Points, in no order, along strands that fork and pass close to each other.
Two points are linked if the straight distance between their rows is under 65.9. Some points are linked to none.
febo: 21 -24 -8 6 -34 -37 -9 -5 8 -29 7 28 10 1 15 21 20 55 4 -9 9
fuv: 40 4 24 41 23 -12 -31 5 -19 -1 21 -8 -10 30 4 32 1 0 4 -4 -12
lolo: -31 25 2 -18 -7 13 37 15 5 9 -19 -6 11 6 19 -31 5 -23 -20 -26 -19
Nov: -14 29 -25 -36 -37 8 5 13 2 -12 -15 -18 -5 -6 36 -1 -5 -5 -3 -28 -16
lasur: -41 23 -19 -38 19 -6 34 5 7 40 -14 -4 -2 -36 -4 -18 21 -16 -31 5 -4
vekez: 12 -4 15 8 12 -8 11 17 -9 11 4 9 11 5 -39 19 -8 -24 -2 -12 6
dutem: -19 17 25 7 7 -2 -8 5 -6 -29 -12 -19 14 -4 -10 -31 18 5 22 23 16
livef: 36 -2 42 31 35 -9 -31 -1 -6 11 8 0 -2 22 -25 26 2 -12 -1 -12 -1
rud: -11 -19 -1 8 -5 9 41 -24 9 30 -27 -3 -10 -1 43 0 32 28 -21 -2 -3
nas: -27 10 54 -18 1 16 2 11 9 -24 -20 -25 14 9 10 1 7 -32 -28 -16 14
rapo: -28 -24 8 9 35 -28 -22 -37 21 34 16 28 -15 -12 16 -26 10 25 -30 35 9
Dibo: 32 13 -38 8 -7 1 13 19 -26 4 23 5 -9 -2 -15 29 -20 -2 16 -13 -18
Roto: -2 18 0 -16 -33 10 -12 6 0 -44 -17 -38 -8 -7 8 46 8 -15 6 -2 20
kan: -41 4 -16 -43 19 1 12 -5 3 40 -10 -10 -9 -40 -5 -3 5 -5 -28 29 8
ret: 31 3 4 31 13 6 -2 10 -29 8 28 -11 -8 21 4 28 0 4 8 13 -15
ris: -20 8 43 -11 -7 1 21 10 5 -15 -11 -12 15 9 23 7 9 -22 -36 -33 7
guvo: -19 -3 15 16 12 24 40 -8 -1 13 -23 -22 -1 3 39 -13 29 7 -14 7 -7
Malam: 0 43 -45 -25 -27 20 -1 27 -7 -22 -6 -21 -10 -8 6 0 -15 -18 22 -20 -18
sesep: -14 14 -23 14 18 -26 19 15 -16 6 9 17 8 -28 -26 -53 20 23 25 16 -16
vog: 24 -25 40 44 55 -5 -42 -30 6 28 14 15 -6 32 -4 -7 -1 17 -8 16 -9
Zug: -9 12 31 14 0 9 -3 2 -9 -19 -12 -26 8 10 18 -8 17 2 7 9 5
vagup: -6 -25 15 -13 -6 35 6 -25 14 17 -10 -7 -11 9 22 9 -34 -25 -32 4 -1
ziz: 4 22 25 20 -1 -29 -17 23 3 -40 13 4 8 18 -12 2 12 -8 16 -25 2
Nuz: -14 2 36 15 14 21 13 -8 -7 1 -11 -26 3 11 28 -2 15 -1 -13 14 7
katel: -2 -2 -5 -5 -12 19 23 0 8 -7 -20 2 11 -6 -9 -10 0 -3 13 2 9
zufog: 33 3 43 24 26 -20 -10 18 -6 8 6 5 11 14 -39 30 8 -20 -4 -29 1
mokar: -25 -15 37 8 55 -22 -40 -33 26 34 12 15 -11 8 19 -10 2 8 -40 16 11
reveg: 32 -10 -5 30 -3 -12 -14 6 13 -27 5 30 7 11 -39 10 -14 -18 18 -17 19
Fuf: 9 -24 20 8 30 -5 4 6 2 31 -3 15 7 1 -43 15 -7 -16 -14 14 15
nepi: 14 9 -20 -16 -36 18 0 -7 0 -19 12 -20 -18 15 61 38 -10 -4 -12 -26 -13
vis: -20 -20 0 14 15 0 12 -10 19 -8 -13 19 25 -21 -37 -44 12 8 15 25 20
foliz: -26 11 12 13 16 -12 -10 -5 0 -21 -1 -8 11 -11 -7 -60 26 28 30 35 5
Kago: -29 1 5 -49 5 -4 2 8 -10 26 -19 -30 -4 -30 -28 16 1 -10 -18 34 18
lamu: 8 0 -55 -34 -43 -7 -11 -6 16 2 4 27 -7 -9 0 -5 -34 14 20 -25 -4
mub: -8 5 3 -18 -1 2 -35 -5 -10 1 29 1 -9 19 16 -5 -41 -5 -1 2 -8
kup: 13 -15 -36 -11 -46 1 -19 -13 20 -15 -3 31 -14 4 19 6 -35 25 17 -11 6
gal: -30 -14 12 23 34 -27 -18 -30 17 14 7 29 -2 -9 22 -44 23 39 -4 33 9
rik: 5 -9 -21 1 -10 29 29 -9 8 16 -16 2 -1 4 16 -6 -14 -4 5 -4 -11
vobe: 6 -34 12 -6 16 26 18 -14 -2 34 -10 -10 2 -7 -27 19 -12 -17 -11 29 12
furo: 23 -3 -23 -25 -14 9 5 -4 -25 31 21 -5 -27 11 32 50 -20 1 -13 -17 -29
buf: 29 -14 3 50 18 -4 -3 -1 -11 -2 25 26 10 21 -15 -14 -14 11 21 12 -8
butop: 16 9 -49 20 -4 35 -4 -6 7 -29 3 -2 8 -2 -15 -31 -27 -11 57 20 -13
lumi: -4 -2 22 -25 -30 18 -7 -4 -1 -12 -2 -26 -11 11 54 38 -15 -12 -31 -22 -7
mebo: -34 -5 49 -2 30 -6 -14 -15 22 2 -22 -10 16 -9 -20 -17 22 -18 -26 13 26
Fisif: -31 9 17 -28 -10 0 31 16 9 1 -9 -3 11 -4 26 -2 4 -25 -45 -37 -7
Zup: -17 22 -19 -38 -42 -12 4 15 4 -26 -2 1 1 -4 13 1 7 0 -6 -33 0
lemib: -21 12 -26 -35 1 42 20 -14 -4 47 -16 -46 -20 -4 34 -14 -8 -12 -9 9 -27
zipul: 18 6 -34 -21 -28 12 0 2 -10 3 17 -7 -20 13 39 44 -24 -10 -10 -24 -27
Tugig: 26 7 7 5 -9 -33 -19 28 -19 -21 24 -9 -5 -5 -5 59 23 1 0 -20 7
mib: 6 2 -13 -31 -17 0 -5 20 -13 -10 -6 -10 -6 -17 -37 31 -13 -12 6 6 14
noni: 13 -5 -42 -25 4 8 19 -10 -19 69 -1 -15 -24 -8 8 13 -6 16 -10 12 -28
migal: 4 8 -56 -21 -4 -6 -1 -2 5 29 -4 9 1 -23 -14 -48 -10 25 41 0 -18
gomo: -15 -16 -1 3 -5 8 19 -11 13 -9 -28 8 18 -10 -8 -27 12 22 14 13 18
Rugol: 19 -3 -13 19 -36 -21 -35 1 15 -51 8 24 -1 13 17 13 10 32 20 -8 17
seb: 28 14 -18 20 4 23 18 12 -27 14 29 -3 -15 15 9 23 -16 -13 9 -1 -31
bab: 25 -10 -12 40 2 -2 15 3 -6 -1 5 40 15 11 -16 -15 -1 12 29 9 -8
mus: 32 -5 -39 2 -8 22 26 -10 -18 45 -2 -22 -29 10 16 18 6 22 10 11 -29
lan: 26 -17 -34 27 -3 40 -8 -17 12 -21 7 4 6 9 -13 -15 -33 -10 41 29 -4
pivur: -22 13 3 8 12 -32 22 19 -13 7 -3 18 8 -22 -18 -32 31 18 2 4 5
Kerag: -11 23 -9 -40 -41 -25 -19 23 10 -52 12 -3 9 -3 3 25 11 -7 -12 -45 10
bunav: -43 -3 27 0 42 -16 8 -6 20 9 -17 3 18 -31 -27 -27 32 -14 -23 28 28
gedur: 27 -33 9 22 -15 -5 2 -8 14 -7 10 34 2 19 7 22 -14 15 -7 -21 6
nirol: -41 25 -12 -25 12 14 40 0 15 34 -15 -11 3 -16 24 -38 7 -24 -33 -4 -21
roko: 40 -33 2 33 -7 7 -6 -6 21 -20 2 39 2 17 -11 18 -20 -4 7 -9 15
garar: -20 7 5 -37 -11 -10 6 19 -13 5 -7 -11 0 -23 -25 13 3 -9 -12 2 14
kozer: -31 6 48 -13 21 2 -3 13 9 -5 -23 -21 17 -3 -25 -11 17 -31 -28 -5 23
Subu: 27 1 -31 16 5 26 47 -1 -25 35 -14 -20 -9 3 3 6 19 18 17 12 -26
Fupe: 23 -22 21 49 38 -7 -27 -15 -5 5 20 22 9 23 -11 -23 -9 8 17 17 0
bap: 13 -30 -1 4 12 44 4 -20 6 12 -7 -16 11 -4 -26 3 -26 -24 15 36 4
Mufa: 2 22 -25 18 -11 28 3 16 -10 -40 7 -20 7 -4 -21 -11 -12 -27 44 16 -2
lavi: 14 -9 -22 39 15 -9 23 1 -4 3 4 31 19 -13 -23 -51 10 23 27 12 -9
nupul: -2 37 -33 -3 -20 16 -20 17 -5 -45 13 -24 -13 1 -5 1 -19 -37 27 -1 1
Dobet: 6 -11 -14 -26 -9 -4 12 0 -28 52 14 -17 -27 -2 21 42 0 23 -24 3 -19
gezig: 14 8 -67 -24 -32 -4 -11 -5 7 13 -5 16 -9 -17 -7 -24 -24 23 40 -10 -12
sesi: 6 -12 1 -17 -28 -40 -22 -2 -3 -13 6 11 0 -7 10 31 19 44 -6 -9 19
rizef: -37 19 -19 -39 5 30 26 -16 9 42 -18 -33 -9 -13 35 -36 -9 -18 -23 -4 -26
rosok: 14 -12 49 25 31 -26 -43 -15 4 26 8 14 -3 21 -13 8 1 15 -16 -9 -1
Veb: -23 -15 16 -2 31 -18 13 5 7 -8 -11 10 22 -27 -56 -35 25 -14 4 20 27
kasa: 11 -20 -11 -13 -19 32 12 -9 8 9 -1 0 -12 5 12 20 -37 -15 -11 -5 -2
lemaf: -5 32 17 -2 -6 -33 1 33 -14 -32 5 8 11 -3 -29 -9 20 -9 7 -13 10
masu: 28 -34 -14 15 -2 46 3 -23 5 -4 -11 -3 5 10 -10 -1 -27 -12 20 31 6
diro: 7 -10 23 19 -5 -16 -2 -3 1 -7 7 21 -1 17 16 8 -1 12 -11 -22 -8
kimib: 2 8 14 -22 -13 -45 -25 17 -16 -12 20 -4 -1 -5 -2 41 18 29 -13 -17 9
pato: -27 -5 1 25 22 -12 -14 -19 7 -8 -1 9 8 -9 12 -62 28 49 12 41 -1
Bim: -10 -11 34 -12 -11 23 -15 -24 6 -2 -3 -17 -9 24 47 15 -23 -22 -31 -7 0
Riva: -21 39 5 -8 -7 -35 23 35 -26 -16 2 4 9 -16 -7 -27 33 9 3 -6 -7
Misav: 20 -12 -36 16 -35 -6 -27 -8 15 -40 10 28 -9 8 10 1 -19 24 28 -8 8
lor: -32 -15 42 1 43 -9 -40 -28 28 12 -11 0 9 -4 -5 -22 5 -3 -27 15 19
pitu: 4 11 15 -16 -14 0 -5 15 -10 -40 -11 -28 -1 -5 -31 36 9 -26 15 1 21
Nesir: -9 -5 38 10 4 -7 7 4 12 -6 3 15 9 17 18 1 4 -8 -18 -34 1
bamid: 17 14 10 26 11 -17 -34 11 5 -41 17 22 5 16 -34 -11 -5 -9 27 -15 12
diz: 30 14 -12 7 -9 -23 -4 30 -29 -13 25 5 -14 -4 -18 40 3 -2 11 -13 -1

A fork is a point with three links, a tip a point with one. Leave the first point through the second and follow the links. Name the first fork or tip that comes.
foliz, dutem: rud
kup, Misav: livef
kimib, sesi: migal
furo, zipul: mebo
Roto, pitu: nirol

A fork is a point with three links. Follow the links from the first point to the second and name the forks in between, in order.
zufog, kup: livef
pivur, Kago: ris > nirol
lor, lemaf: mebo > ris
gal, Bim: mebo
lolo, bamid: ris
Fisif, katel: ris > mebo
lasur, Riva: nirol > ris

Follow the links from the first point to the second, and from the first to the third. Name the last point that the two ways share.
katel, gedur, mib: ris
vog, Zup, gezig: livef
pitu, gomo, gedur: ris
zipul, lolo, gal: mebo
Fupe, Mufa, lamu: livef
rapo, pivur, katel: mebo
lemib, Kago, bunav: nirol
gomo, lemib, Roto: nirol
